A landscape with many valleys, sampled at points; each row gives a point and its height.
From any point a ball takes the steepest step (drop divided by distance) to one of its 2 nearest points. It stops when none of these is lower. Distance is the straight distance between rows; heights are no part of it.
sib: [ 21.4 -12.6  23.8  20.1 -28.5  -1.2  -6.0 -47.2 -18.9 -12.9  -2.4 -28.8
  37.3 -19.9 -13.9  -7.3  53.5 -42.0   9.1  21.6 -14.2  -8.4   7.3]  h=64.1
pes: [-10.8   9.9   7.6  38.1  29.4  -1.3  -0.1  15.9  -3.1  -6.0  32.5  -2.5
  26.5 -15.6   4.8   9.1  -9.2 -36.6  30.1  21.7   2.5   7.5 -23.1]  h=59.1
nif: [ -5.6  -7.7 -29.1 -32.0 -14.5 -21.5   9.2   9.6   6.6 -18.1  -3.4  10.3
  -2.7  -8.8  22.2 -39.4 -35.3  25.0 -26.6 -30.0   3.4  -2.5  24.9]  h=32.4
bapek: [-16.4  -5.9 -10.2   1.6  12.3  -4.8 -17.8   9.0   1.7  -8.7  -5.5  -3.1
  -5.6  20.8  -8.8  -6.2 -39.4 -17.7  21.7 -49.4  49.6   7.0 -28.0]  h=69.2
lal: [ 12.5 -15.8  -5.0 -29.3  15.7  -9.5 -41.7  25.0  -2.9   4.5 -15.8  -6.9
  -9.8  34.9 -18.3   6.4 -36.8   6.1  10.2 -48.8  48.3  25.7 -31.4]  h=69.7
Vero: [-14.3  -9.1 -39.8  10.2 -18.7  -5.1 -29.7  -4.2   8.2 -10.1  13.4 -17.6
  43.6 -32.9 -33.6 -27.7  11.3  -1.9  18.5 -33.2  -3.9  -3.1   4.1]  h=53.6
Pudu: [ 11.8 -26.6   2.7 -32.5 -20.7  28.0 -16.8   5.5   5.3 -24.9  -6.3  40.5
   1.5  -8.9  27.4   1.4  14.4  25.5  29.2  20.1 -21.1  29.7 -14.6]  h=66.0
Tet: [-14.0  20.3   2.8   6.7   7.1  -1.6   7.8 -10.6  -8.8 -19.1   7.4   7.5
  10.0  26.4 -12.4 -10.9 -32.6  -4.9  38.1 -22.1  34.2  30.6 -16.6]  h=68.6
Gides: [ 16.3 -25.6  15.2  29.6 -15.1  16.9 -30.0 -28.8 -14.1 -15.2  41.7 -32.4
  19.2 -15.1 -11.6  -9.2  68.2 -29.3  33.9   1.5 -10.1   8.4   4.2]  h=62.5
Tivap: [  0.3   6.7  -8.4   8.8  23.1 -20.8  12.7 -16.7  -8.1 -32.3  28.6 -19.2
   8.1   4.5  27.4  -0.4 -20.3 -31.0  -8.0 -20.4  10.9  -5.3  13.3]  h=72.0
fuman: [ 23.2 -28.9  16.6  39.6   9.3  17.3 -40.1 -10.9  -6.6   7.6  38.6 -24.6
  -8.9  -9.2   2.8 -26.0  51.3  -4.7  49.4   4.1   1.8  21.4   6.5]  h=61.2
lifa: [-19.4   1.6   2.8  21.2  -5.1 -39.2  28.2 -32.2 -17.1  -3.5 -11.3 -43.9
  54.5 -23.8  33.1  -3.1   1.3  -8.7 -23.5  22.8 -47.1 -16.4   2.2]  h=23.4
vod: [-19.4  28.6 -10.6  59.6  -9.8 -10.7  13.0 -11.5   5.5  21.6   0.9 -11.1
  -9.5 -41.5  -2.6 -15.1  -0.1 -46.4  -0.9 -10.4  24.2  -9.1  -8.4]  h=55.0
rab: [ 13.3  -6.0   4.7   3.4   8.9   4.5 -10.3 -22.7  -9.7  -2.8  38.4 -14.7
  -4.6 -12.1 -37.8   0.7  13.6  -9.8 -15.7  -3.8   9.8  -6.0  38.8]  h=66.4
Riti: [-47.4 -22.0 -23.8   1.4 -24.7  10.1  11.3  -7.2   6.0  -3.6  32.4  -5.6
  -1.5   1.9 -13.1  28.2 -17.7  13.1 -27.0 -46.6   0.0 -13.5 -20.7]  h=58.1
vafa: [  3.7  56.2  11.2  34.7   7.6   4.2  51.4   2.9  -0.5   8.7 -11.3 -21.5
  -7.2  43.3   4.9  34.1  -3.9 -33.3  -7.9   0.8   6.6  -8.6  -7.9]  h=39.7
Fonuk: [ 10.9 -14.3 -22.4 -56.2 -22.1  11.6   2.1  35.4  -7.7 -24.4   2.4   9.8
  24.3   6.0  -3.8   5.0 -22.6  29.4 -16.5 -28.9  -0.4  32.8 -30.4]  h=33.1
dep: [  8.0  61.3  -2.7  23.6  10.8 -60.4  14.7  -9.7  14.4  21.4 -38.6  13.8
   3.2  25.5   6.6 -38.5   6.2 -13.7 -10.5  15.9   7.9 -31.7   0.3]  h=52.3
botak: [-30.1 -28.7   9.8  27.5 -12.1 -13.7 -14.4 -42.6  -1.0 -26.1  41.8 -20.6
  22.8 -34.1  17.8  33.6  36.1 -35.8  -7.4   6.1 -34.0 -14.7  -1.4]  h=71.1
fifov: [-13.7 -30.4  -2.8 -28.2  -3.3  23.1 -10.4   9.9  11.3 -38.9   4.8  27.8
 -17.9  -9.8  46.1   6.9   7.3  16.4  -3.6   3.1 -20.9   1.1 -12.2]  h=64.7
gibu: [  8.7  -7.8 -12.2 -38.5 -19.4 -25.7   9.7 -11.0  -8.3 -15.8   5.1  -5.3
  15.3 -19.4   3.6 -31.6 -16.0  27.1 -45.7  -3.1 -19.5  -9.6  48.9]  h=30.2
Dulu: [ -2.6 -14.0 -23.6   4.0  -0.1  11.9 -18.0  14.0  27.5   5.0 -27.4  25.9
 -16.6  -4.1  10.7 -18.4 -11.1  -0.4  24.9  -9.2  18.1 -11.5 -20.8]  h=66.9
nis: [ -2.6  27.5  -8.6  -5.8  16.2  16.5  25.1  48.4   6.8   1.4 -31.1 -13.8
 -17.2  38.9   9.8   7.2 -19.6  -3.6  -8.8 -23.4  11.8  -9.1 -35.3]  h=43.3
Gatom: [ 18.3  30.2  -2.9 -17.4   8.9 -17.3  15.8  35.4  12.0  26.1 -19.8  29.7
 -12.1  17.5 -33.8  -2.1 -29.0   3.6 -18.4  11.4  17.7 -28.4  16.6]  h=46.8
roka: [ -2.2 -22.7  20.2  -1.6  17.7  29.9 -19.6  63.9  -4.9  23.7  12.8   0.1
 -16.5  -1.8 -33.6   5.6 -11.0  -6.7  20.3   6.1  27.8  -2.2 -36.4]  h=53.0
falub: [ 43.9 -15.7   7.1 -20.4   1.9  23.4  -9.9  20.6   9.1 -19.1  -4.8  16.3
 -13.2   4.3   4.3 -21.6  17.5 -24.1   3.9  21.3   8.4 -21.8   1.7]  h=41.1
fuzu: [ 22.2 -25.3  21.4  -7.8  -2.5  33.5 -17.2  40.0   2.6  23.7  12.9  39.5
 -29.9  -8.4 -40.5  -7.0   2.4  -1.9  27.1  18.9  28.2  -0.8   0.1]  h=51.5
koto: [  2.2   1.0 -17.3 -13.6  31.8   2.9 -12.9  18.5  -3.6   8.3  -2.8 -38.9
  -7.7  36.6 -12.8  18.7 -21.2  18.1 -17.2 -46.0  28.7  15.2 -35.1]  h=70.1
bir: [-15.5  38.0  -1.8  25.8  21.5  10.7  36.9  17.8  -5.9  -6.4  -7.9 -29.8
 -23.8  21.8  29.2   8.1 -14.8 -27.3  -8.0 -23.1  18.6  -6.0 -20.3]  h=41.7
Monug: [  5.9   0.4   5.1  11.7 -15.2  -1.4   1.5  -7.0  -0.1 -29.1   6.5   9.6
  25.7 -28.5  -1.6 -31.9   8.4 -38.1  19.5  20.6  -3.1 -18.1  11.0]  h=41.5
bituz: [ -7.1   0.7  -2.9 -11.9  -1.0  -1.5  26.5  -0.1   1.5 -18.2  17.6   2.3
   4.9  12.7   7.4   9.4 -25.6  -9.4 -23.5  -3.2   0.9 -21.5   7.5]  h=72.6
pegot: [-25.2  15.1  23.8  39.8  15.7  -1.8  21.5 -24.8 -18.7  -5.2  12.2 -44.3
   5.2 -32.6  41.9  14.9  20.1 -21.6 -17.1  23.0 -27.8   5.4  -2.0]  h=30.6
dagu: [-32.6 -23.0  -2.9  13.7 -41.8   8.5  13.2 -46.9  10.8 -11.7 -19.8 -12.7
   7.6  -2.9  25.3  12.8  27.1  -3.2 -15.5  -6.0 -34.1 -32.8 -17.3]  h=21.7
mezi: [ 16.0 -27.3 -15.7 -62.9 -14.6   3.5 -41.3  60.6  -9.9 -16.1   0.9  21.4
  23.7 -22.0 -21.2  -8.1 -21.3  20.4   8.1 -31.1  15.9  37.2 -22.4]  h=30.4
dof: [-15.7  -7.8 -14.8 -41.5 -21.2 -17.5  16.8  33.1   4.5  -2.1   5.7  44.9
  -2.7  -1.3   2.7 -13.1 -65.2  19.6 -11.9 -22.4  16.8   1.3  17.4]  h=33.9
nerur: [ -6.5  47.8  -9.0  19.0  35.7 -56.8  -6.4  10.9  23.1  16.3 -31.4  32.9
  -7.1  32.4  16.2 -33.0 -13.8  -8.0  19.2  -0.3  26.9 -14.6 -21.8]  h=51.7
fatod: [-24.0   3.2  -7.5 -41.5   2.2   8.8  12.1  66.5 -10.9  14.4  -9.2   7.3
 -14.3   0.0   6.0  15.7 -52.5  43.9 -25.5 -24.1   6.6  23.9 -25.4]  h=56.4
pov: [  8.5  49.1  15.9  50.7  15.5 -38.4  17.0  -5.8   9.6  25.3 -16.0  -0.8
  21.6  -8.7   5.9   6.0   9.7 -41.7   9.7  50.3  -9.8  -8.5  -7.8]  h=56.8
sibo: [ 10.5  33.4   7.0  25.6  22.0 -31.9  -9.7  10.3  -4.5  21.3  19.4  11.7
  -2.0 -15.8 -56.5 -27.3  -5.4 -38.6  -1.2  -1.8  44.0 -14.5  20.0]  h=67.3
vepo: [ -4.5  44.0 -11.2  17.6  40.3 -38.5  23.0 -12.4  -9.2  14.7  10.7 -28.5
  -4.6  20.8   2.8  -4.8 -23.7  16.0 -29.6 -10.2   7.8   5.3  14.1]  h=51.0
kape: [-10.2  -9.0 -10.1  -6.0 -12.6   4.0 -31.0  17.9 -15.4 -42.9  48.8  -9.6
  26.1 -30.9 -28.9 -30.6  17.8 -40.7  27.1 -36.6  13.4   0.8  36.5]  h=45.4
Meli: [ 17.7 -27.5  -2.1 -28.3   5.1  24.0 -28.8  22.4   1.2  15.3   5.0  23.7
 -28.5   4.4  -7.4  19.8  -2.2  28.9  15.0 -14.1  17.5  42.1 -15.7]  h=28.9
pim: [  8.8  46.1  13.7  34.8  43.1 -29.0   7.0 -18.7  -7.5  30.6  -7.7 -23.5
  -8.9   6.5  -0.4  -0.6  11.2  13.1  -8.6  32.3  -4.3  10.5  17.7]  h=49.9
sedu: [ 26.7  45.1  17.4  23.3 -10.4 -25.5  25.0 -35.7   1.9   8.1 -49.5  -7.2
  -8.8  19.8   2.6 -26.3  19.2 -36.9  -5.6  15.0   8.2 -28.0  10.1]  h=53.2
tado: [  2.6  25.3   5.1 -19.8 -14.1  18.2  31.3  -3.9 -16.7  -5.0   3.4   9.0
  16.0  10.5 -30.6   0.1 -10.5  42.2   2.2  11.3  -4.3  40.1  -4.6]  h=51.9
rit: [  3.3  14.5 -20.3   8.1  32.6 -45.6 -29.2  -6.7  27.9  27.3 -18.0  24.9
  -2.2  29.8  -0.2  -6.2 -27.3  19.7  21.8  -8.8  24.0   6.9  -8.1]  h=51.1
pugu: [  7.3   4.1  -8.1  18.9  37.5   3.4  -4.7 -11.4 -10.1 -15.4  20.5 -49.9
 -12.6   1.2  26.9   5.6  13.5 -14.3 -19.0 -18.4   3.8   2.4  -0.9]  h=71.3
Bosug: [ -9.6  10.9  -1.2 -10.5 -25.0  20.0  37.4   7.0  19.4  -9.8 -37.6  31.6
 -12.6  37.6  36.1  13.9 -16.3   1.2   7.2   2.6 -12.0 -16.8  -7.1]  h=40.6
peb: [-16.9  21.0  12.2   6.3 -34.7   8.3  60.8 -24.3   4.1   0.3 -35.8  -5.4
   8.1  43.1  36.2  26.8  -3.0  -3.4  -6.7   9.5 -36.5 -26.9  -4.1]  h=41.2
lisik: [ -6.4 -30.5  -5.6 -40.8  -2.3  -1.5 -21.3  44.5  11.9  24.2 -10.0  28.2
 -15.4  13.8 -19.4  31.3 -52.2   8.9  -6.0 -24.8  28.1  -5.8 -15.8]  h=49.1
Mubiz: [ 18.7 -43.8   8.3  11.2   8.3  12.4 -40.9 -19.7   4.8  -8.2  14.1 -11.0
 -19.9 -22.9  28.4 -18.8  46.7  -5.1  16.3   9.7 -10.5  -4.6  19.0]  h=62.3
lakaz: [ 12.2  21.6 -12.9 -11.7  -7.5 -20.9  10.5 -11.1  12.2 -12.3 -20.3  20.9
  28.5  17.6   5.4 -29.3 -17.2  19.1  22.0  13.6  -3.9  13.4  -0.1]  h=67.8
papul: [ 10.7   5.7 -24.0  28.5  20.4 -18.5 -18.8   8.6  36.9  30.8 -33.7   7.9
 -16.8  -4.5  10.1 -13.8   1.4 -22.9   7.8   3.0   8.8 -39.0 -10.5]  h=66.1
Tuku: [  6.2  13.5  13.1 -21.4   8.1   4.3   0.7  23.9 -16.8  -4.7  24.4  24.5
  23.2  10.6 -49.4   2.9 -26.7  13.8  24.1  16.3  16.9  35.8  -0.3]  h=51.3
fad: [ -9.5 -39.5 -15.9 -25.9  -9.9  33.1 -15.9  39.9  20.0  13.3  -4.3  24.6
 -29.5 -10.8  -6.2  23.3  -6.3   7.1 -11.0 -17.6   7.0 -24.3 -23.6]  h=47.4
Zeg: [ -2.7 -29.4  26.1 -20.6 -13.3   9.0   6.8 -29.2  -8.6 -26.5 -18.5 -13.4
  14.5  -4.8  29.5  15.4  38.5   4.9 -20.2  33.4 -45.3 -19.4   2.4]  h=32.5
zuna: [-16.5   1.9   4.3  21.2  44.2   4.7  -5.0  52.4   6.5  34.1   7.9 -13.4
 -17.6  -7.2 -10.1  23.8 -21.1  -5.8   1.9  11.2   9.7  -9.5 -19.9]  h=54.4
zuda: [ -2.8 -20.5   4.5  -4.0 -11.3  32.9 -22.9   4.3  -9.3 -22.5  40.7   3.1
   6.3 -10.4 -29.9  -6.4  23.9   3.2  29.4 -11.3   9.6  21.1   0.7]  h=47.9
kete: [ -0.3 -34.1  -5.4 -35.1 -26.4 -11.9  -5.8 -39.9  -0.4 -17.6 -25.5  -8.2
  34.0  -2.3  31.9   1.4  17.6  37.0 -20.2  12.3 -49.3  -2.2   8.8]  h=39.3
zafe: [-22.5 -19.1   6.3 -28.3  -5.9  15.9 -14.2  -5.4 -13.5 -25.4  34.3  42.2
 -22.1   3.4   2.7  22.1 -22.9  23.0  23.7 -21.4  16.6  45.1   8.2]  h=29.2
meb: [-10.5   4.3 -28.5   0.5 -14.5  -9.2  -4.5  -9.2  -0.1   1.4  11.6  -8.3
  15.9  -2.7 -37.8 -24.4 -17.2  13.0  -3.4 -40.4  21.4   8.4   4.7]  h=55.1
kadef: [ 10.1 -14.1  41.9   8.2  -2.1  21.9  14.8  -8.1 -15.4  -1.1  -9.7 -28.0
 -12.5  -9.4  23.9  14.2  51.3 -24.6 -24.0  40.3 -30.8 -31.5   1.6]  h=38.0
sosak: [ 13.6  42.5  -3.5 -16.5   0.2 -16.3  48.0  17.5  -3.0  21.6  -5.2  -4.5
  -4.4  36.0 -31.4   1.2 -25.7  11.5 -46.2   1.6   4.7 -20.2  23.9]  h=47.7
duku: [  3.8 -10.5   0.1 -36.8 -23.1   1.2  13.5 -32.2  -6.1 -15.6 -15.3   5.5
  -9.1   8.6  27.6   6.5   5.4  35.7 -24.8  -2.3 -23.6  11.1  20.1]  h=41.0
gukap: [ -0.9 -42.8   0.9 -15.7  -2.2  12.0 -43.2  -8.4   3.6   0.6  15.0  16.3
 -25.5 -45.5  10.5  -8.8  27.1  31.8  -6.0  13.1 -21.2   9.1  33.9]  h=63.3
bage: [ -6.1   8.3   3.3   2.7   0.5  -7.6 -14.1   4.9 -18.7 -34.5  38.9   2.7
  37.5 -33.9 -20.5 -35.5   6.3 -18.0  28.6   6.1  -1.5  12.5  41.4]  h=43.7
tuzur: [  2.0  -7.7 -22.4 -26.5  16.5  14.1  -1.6  25.1  -6.8 -23.2  12.0 -24.8
   7.6  -4.2   7.3  -2.9  -2.6  31.7 -27.6 -24.2  -8.5  14.3 -18.5]  h=36.2
sori: [  0.6  24.4  17.1  25.1 -17.8  24.2  44.7 -36.6   1.5  -0.7 -13.3 -17.9
  -1.0  36.5   9.7  43.3  17.8 -23.7   2.0  10.4 -16.1 -11.6 -13.6]  h=35.6
bosaz: [  1.0 -11.1  10.8 -18.3  -1.9 -14.0  -1.5 -29.1 -23.4 -32.2   7.4 -29.6
   5.6 -23.4  19.9 -14.5  16.4   1.2 -41.3   0.9 -25.4 -19.0  43.6]  h=33.5
mer: [ 30.3 -11.6  16.0   5.3 -19.4   2.5   0.2 -33.5  -4.8   1.2  12.9 -10.7
  12.0 -16.1 -31.0   6.6  34.6 -35.3 -20.4  23.7  -9.7 -35.3  24.4]  h=65.4
nefo: [ 13.9 -26.5  -4.7 -18.3   0.2   4.7 -28.4  21.8  10.2   8.3   6.1  27.9
  -3.4   5.7 -41.0   1.7 -20.1 -14.6  13.4 -11.9  37.0 -15.1  -5.1]  h=50.1
zup: [  3.3  -6.6  23.4   2.0  -6.7  37.8  16.7  18.3  -8.1  -5.8  18.0  -3.6
   1.3 -20.6 -11.1   6.2  32.0  -6.1  -7.1  41.3 -24.5 -18.8 -11.2]  h=41.4
bezu: [  8.7 -24.2   8.6 -32.8  -0.8  14.9 -27.6   2.1  -9.3   1.7  25.0  50.0
 -25.6 -17.8   2.4  18.5  -2.4  35.1  20.0   7.0  -1.1  52.4  22.0]  h=26.4
kube: [ -1.2   0.3 -10.1  17.5  37.2  17.3  -4.4   0.6   0.6  17.7  15.3 -41.9
 -27.2  19.3  -6.8  33.8   0.7   8.2 -18.8 -25.5  12.2   6.0 -16.5]  h=70.7
Mor: [ -6.9  11.2  25.6 -14.5   0.0   0.5  33.2 -31.1 -26.5 -19.6  -5.5 -17.0
  -5.7   2.9  25.3   1.2   1.2   9.5 -33.4  17.7 -21.4  -7.7  34.7]  h=37.1
pefi: [ -7.9 -20.2   1.3 -11.6  -0.6  17.6  -8.6 -34.9   2.2 -37.0  24.6  16.0
 -10.2  31.2  16.8  26.8   1.6   7.0  17.4 -18.8   2.9  22.2  -3.5]  h=33.3
Les: [-10.3  -9.6  -5.8  -9.4   9.7   6.3 -30.9  19.3 -12.5  -1.3  29.8  12.9
  13.8 -14.0 -36.6  -3.9 -16.7  21.5  32.5 -14.6  16.4  40.2   6.4]  h=49.8
vugu: [ 16.4  21.6  -9.4 -14.3 -28.3 -21.5  51.0 -16.3  -7.4   6.5  -4.7 -23.9
  16.3  28.5 -12.0 -11.6 -15.5   5.9 -51.8  -2.1 -13.8 -30.4  23.0]  h=48.9
meda: [-14.8   2.6  -8.7  29.6  -7.6  -0.8 -19.1 -24.5 -13.6   8.0  21.0 -24.3
  30.3 -43.8 -38.1 -18.0  26.4  10.7  12.6   3.0 -16.8  11.3  21.5]  h=51.4
dide: [  2.1 -12.8 -20.0 -30.8   1.5 -34.6 -22.0  23.2  21.7  40.9 -32.5  33.2
 -14.6  44.2  -2.7  26.5 -61.4  19.8   6.6 -35.5  29.8   8.1 -19.9]  h=49.7
beg: [-21.3 -20.6   9.5   0.7 -26.2  14.9   2.3 -59.1   5.7 -32.1   4.4   8.5
  -8.2  17.5  27.6  19.0  23.7   5.6   5.5  -4.5 -20.6  -1.7  -9.2]  h=30.7
Neme: [-44.4  -0.3  -6.9  18.8 -36.1  -7.0  47.3 -17.2   1.2  -7.0  32.9  -5.2
  27.9  -3.6   7.1  28.1 -16.6 -17.2 -24.6  -7.6 -26.6 -33.8 -14.7]  h=22.0
nufu: [  5.4 -20.1  -3.2  -6.6   3.9  12.2 -12.4  -8.0  13.2  17.0  -3.0  13.1
 -19.5  -8.6   6.8  19.3   6.9  20.6  -7.0  20.2 -15.5  -8.3  15.2]  h=64.4
muneb: [ 17.6 -27.0  18.4  -5.9 -21.9  30.3  -9.9  -0.3  -0.3 -36.2   0.0  18.3
   4.4 -19.5  16.3 -31.1  33.6 -27.6  21.7  26.7 -10.1 -21.9  -0.2]  h=39.1
zetaz: [  7.5  -8.5 -22.8 -16.2  26.1 -15.6 -20.6  18.5  29.3  23.3 -26.7  29.9
 -25.3  28.2  28.8  22.6 -34.2  21.8  11.7  -8.7   8.0   9.3  -7.1]  h=50.3
naz: [ -0.6 -25.1  30.8  -0.6 -19.4  13.4 -13.8 -35.0 -28.3  -5.8 -17.5 -15.5
  -9.2 -41.1   2.3 -36.5  48.1  12.4  -1.3  18.9 -17.1  -3.5  32.1]  h=47.1
tufom: [  7.5  36.0   6.8  56.0  24.2 -23.7   7.8  21.0  17.4  24.6   4.8  -3.7
  19.7  -6.2   1.7  16.9   5.7 -61.1  19.8  27.0  10.1  -0.1 -41.3]  h=57.8
nef: [  1.3  41.5  -1.9  11.5  17.8  -8.4  14.9  54.1  19.6  33.5 -42.1   8.6
 -19.0  65.9 -10.3  32.3 -24.1 -13.4   3.2 -19.4  18.3 -26.6 -14.9]  h=44.7
Togi: [ 10.7  26.1  -7.4 -14.0  14.1   3.1  11.0  12.7   2.9  26.5 -11.6   4.7
  -6.2  19.9 -20.5   9.9 -12.9  43.5 -10.6   8.6   0.0  23.1  -5.5]  h=50.0
lusa: [ 17.6   0.0   7.7  21.6  -1.5   4.9 -17.1 -20.4  -4.9  12.3  -6.2  -7.2
   6.1 -24.0 -20.5 -30.9  33.2  10.6  15.3  30.1  -5.9   6.4  12.6]  h=49.4
Bimat: [ -6.5 -48.8  -2.9   0.6  14.7  23.1 -33.4  -6.7  19.0 -21.2  22.4   7.5
 -24.3  -3.4  37.1  15.3  25.2  -8.2  12.6  -2.5 -12.2  -8.9 -13.0]  h=63.5
vekav: [  3.9 -15.1  25.4 -23.2 -13.0  19.0  -3.4 -24.8 -17.3   0.8 -32.9   0.7
 -20.4 -22.3  23.9  -6.9  35.2  41.3 -10.4  26.2 -26.6  17.9  19.4]  h=44.3
Balaf: [ 33.1  -1.6 -15.1 -36.1 -14.3 -17.7 -20.4  -9.3  -3.0  -8.1  -5.5   6.0
  14.2 -20.4 -27.5 -33.9   8.0  18.8 -19.1   1.3  -4.0   0.1  51.8]  h=27.8
Ridug: [ 30.8  -2.5 -20.3 -24.0  22.1 -33.5 -37.8  11.4   8.2 -21.5  13.5   6.9
  33.6 -12.4 -12.2 -30.2  -2.7   0.4  10.5   6.9   0.8   0.3  34.9]  h=25.4
Ked: [ 23.1  14.8  26.5  36.0   5.7  -8.4   1.0 -20.9 -17.7  30.7 -26.6 -35.7
  -3.9 -26.7  -8.4 -27.9  49.0 -21.0  -6.6  36.1  -8.8 -13.8   8.7]  h=51.2
Tonuv: [ -6.0   8.5   7.1 -24.5 -10.2  34.5  25.1  53.5  12.5   5.0 -33.2  43.5
 -31.0  28.9  15.5  27.8 -27.6  10.0  13.1   0.8   2.5   0.7  -8.3]  h=38.3
Zoti: [-40.6  -5.2 -25.5   2.2 -26.6  -7.0  13.5  -3.7 -14.2 -12.1  41.0 -16.6
  27.8   6.5 -34.3  -0.2 -36.5   3.8  -9.9 -60.4  18.0   5.4  -5.9]  h=56.3
fozab: [ 14.6  34.7  10.4   2.0  26.2  -8.2  16.6   2.5   2.6  37.3 -25.3  -9.8
 -24.4  14.2 -10.3  10.5   6.6  26.1 -30.9  27.2 -11.7  -7.2  31.9]  h=49.0
Nafot: [ -4.1  -9.0   3.2  43.8  11.7   1.5  -4.5 -37.7  15.7  25.5  12.6  -4.6
 -18.6  -6.0   6.2  38.8   7.2 -29.7   3.7  10.9  -3.3 -21.9  10.0]  h=66.2
pupi: [-35.9 -13.2  13.4  15.5  -8.0 -17.9   2.7 -49.9 -13.8 -25.8  23.4  -9.5
  29.8 -21.5  22.2  14.7   7.9   3.2  -1.0  17.1 -40.3   3.6  20.7]  h=69.4
tiv: [ -3.9   0.6 -21.5  -7.0  32.0 -15.4 -24.2  -6.0  -6.3  13.9  24.1 -10.9
  -8.8  -8.1 -11.3   4.4 -18.4  46.6 -16.9 -16.6   4.0  34.0  29.9]  h=44.1
zitu: [  9.0  29.5  30.5  44.3 -14.8   2.5  36.4 -28.4  -7.9  15.7 -21.6 -32.0
  12.3   1.5  13.0  30.9  33.3 -47.8  -3.1  35.9 -17.2  -8.2 -12.5]  h=29.7
Lopok: [ 21.9   9.0 -22.4 -20.1  14.8 -15.4  -9.2 -23.8  -3.5   0.7  -2.1 -31.3
   5.1  10.9   0.8  -5.2   7.1  48.2 -28.5 -10.1 -10.4  32.3  16.9]  h=42.7
Gik: [ 31.0  -0.5 -11.6 -26.0  -9.8  -2.2 -13.3  -2.9  13.1   1.5 -27.5  46.8
  10.7  10.7   7.9  -5.0  -5.4  33.4  33.6  12.0  -2.6  44.9  -9.8]  h=67.1
lazuz: [-19.4 -33.5  -1.7  -8.8 -15.5  39.7  -0.5  15.5  14.0  -4.5  19.5  13.7
  -6.3  -8.0 -16.0  31.3  25.2  -1.5 -10.8   4.8 -14.7 -26.0 -30.0]  h=44.8
rukub: [  8.4  24.2   0.8  17.3   7.7   2.4  20.4  31.2  18.1  24.5 -18.0  17.0
 -10.3  30.6 -20.5  23.6 -18.8 -39.4   2.8   4.3  18.5 -36.6  -6.0]  h=45.7
fekek: [ 18.3 -20.9  -7.3  24.9  15.3   9.8 -21.2   3.5  26.7  29.4  -3.7  -3.3
 -19.3 -11.5   2.1  10.9  20.2 -20.3   5.1  18.5  -7.0 -32.3  -3.5]  h=65.3
biv: [  3.9  20.5 -20.6 -17.9 -23.2 -22.9  23.6 -19.6   6.1  -7.7 -17.9  32.9
   9.4  45.5  11.5 -16.8 -43.1  27.7  22.7 -20.0  11.4  31.6  -6.2]  h=68.5
senub: [ -4.9  29.8   4.7  54.0   3.6 -48.9   3.4 -31.0   2.6  19.2  -1.6 -10.3
  11.0 -36.3  16.1 -14.2   4.3 -51.3   2.5  21.7   2.8  -4.6  17.0]  h=55.9
kima: [ -1.4   8.6 -18.5 -40.9 -24.3  -8.0  21.9  44.1   7.5  16.0 -35.5  48.4
 -21.0  19.0  18.4  -5.2 -56.6  26.6   2.1 -29.4  21.1  20.5 -15.8]  h=35.2
der: [-31.2   8.5 -14.3  -6.7  24.9  -3.4   9.5  51.3  -0.6  30.5   4.1  -3.0
  -8.9 -15.7 -15.6  10.4 -43.7  32.0 -23.7  -5.3   6.1  -4.2  -5.4]  h=55.5
posap: [-13.4 -40.2  29.8   5.9 -36.0  36.1 -20.7 -19.5  -7.7 -34.0  14.7  10.5
  -3.9 -20.6  11.8 -18.0  66.5   0.0  24.3  16.3 -27.6  -1.3 -11.8]  h=35.5
zok: [-16.8 -11.0  16.3  26.2  -6.4 -16.4   5.7 -60.4  -1.5  16.5  -8.4 -13.2
  13.6 -15.1   9.6  24.5  12.8  -7.7   0.1  27.9 -26.9 -18.1  19.0]  h=67.6
Tate: [  5.2  15.6   7.1  10.5  19.2  -5.5   1.8  -1.6 -11.9  25.1  26.9  -4.0
 -20.5  -1.7 -58.8  -0.4 -15.5  -7.3 -11.5 -11.8  39.8  -1.2  26.8]  h=67.0
Rovop: [  5.2  -4.2  -7.4  -9.2  11.3  16.4 -13.0 -16.7 -17.2 -29.4  17.3 -32.2
  10.2  -3.4   5.2  -4.1  26.7  31.9  -6.3  -9.4 -15.4  34.5   6.1]  h=39.8
porol: [-20.7   9.3  14.5  35.4  -9.6  25.5  13.6 -11.5 -11.2   6.0  14.4  -6.9
 -19.2 -35.8  -6.5 -11.1  14.7 -18.0   4.9   5.5  10.7  -7.5   4.5]  h=53.8
sabef: [  5.4 -10.5  14.5 -39.4 -15.0  42.9  11.0  54.9  -5.4 -12.1 -19.2  25.8
 -12.5  23.3 -12.1  15.5 -22.0   1.3  11.3 -10.0  25.7  12.4 -46.6]  h=40.5
pife: [  8.9  24.3  -7.0 -26.3   5.0  -2.4  10.8  56.6  18.6  13.2 -48.6  46.9
 -19.6  17.0  11.2 -12.6 -28.1  14.4   9.3   9.9  12.2   5.4 -15.0]  h=36.6
Betut: [-20.7  -4.8 -26.8   9.5 -31.0  -7.9  25.2 -26.0  16.7  -4.0  -7.1 -11.8
  35.7   8.4  18.5  -1.2  -8.5  10.8 -14.1  -5.2 -33.1 -20.9 -18.1]  h=10.0
mima: [  9.5  -5.3  11.7  35.2  35.5  -0.3 -28.5  12.8  -4.9   5.1  35.0  -6.9
  -1.7 -12.3  -4.5 -17.6  11.8 -23.4  38.1  10.1  17.7  16.5  -4.7]  h=60.1
kogez: [ -9.9 -29.2  14.7  25.6 -26.7  33.1  -5.1 -38.1   0.5 -10.9 -15.2 -17.8
 -10.6 -16.7  23.3  -1.6  59.0 -16.4  10.2  10.0 -23.4 -18.2 -23.6]  h=30.3
reg: [  4.1  18.6  -6.6  17.5  -1.9  11.3   0.6  -0.9  10.6  -8.9 -18.9   6.7
  -4.7   7.1  -4.7 -36.5   0.9 -13.9  31.5  -9.9  29.2   7.2 -19.8]  h=67.7
Laso: [ 19.7 -30.9 -24.1 -47.1  -1.7  -6.4 -51.2  43.8   2.5 -29.9  19.7  16.5
  35.6 -14.3 -17.2 -14.9  -6.5   2.8  21.7 -16.8   3.8  19.0  14.1]  h=28.0
fopen: [  7.6  16.6  34.1  32.0  -0.3  25.8  21.0  -2.7 -16.8  15.0 -19.0 -27.4
 -40.6 -20.4  12.2 -26.4  39.6 -18.6  -6.3  19.4   2.0  -9.0   9.3]  h=52.4
galig: [ -9.4  21.4  19.5  41.1   4.3 -23.3  26.6 -29.0 -12.1  22.0 -33.4 -50.2
  31.3 -16.2  32.8  11.1  24.1 -27.0 -15.6  36.7 -36.0  -2.7 -13.2]  h=22.9
toso: [-12.2  18.1 -15.1 -25.4  23.2 -29.3  11.7  39.2  -2.3  16.4 -14.0   2.6
  -2.9  39.4  16.5   8.8 -58.7  39.5 -11.8 -21.9  15.6  32.1 -24.0]  h=57.1

Call two points neighbours if one is among the 2 nearest of the other. Go from one point of each pair to the other, from neighbour to neighbour, staying as low as possible. Name the highest point that can't be avoided.
Zeg, Ridug -> duku
bezu, Betut -> pefi
galig, Ridug -> peb

For each start below, name the point where the ball stops.
mima -> lusa
Bosug -> Ridug
vugu -> galig
tiv -> Ridug
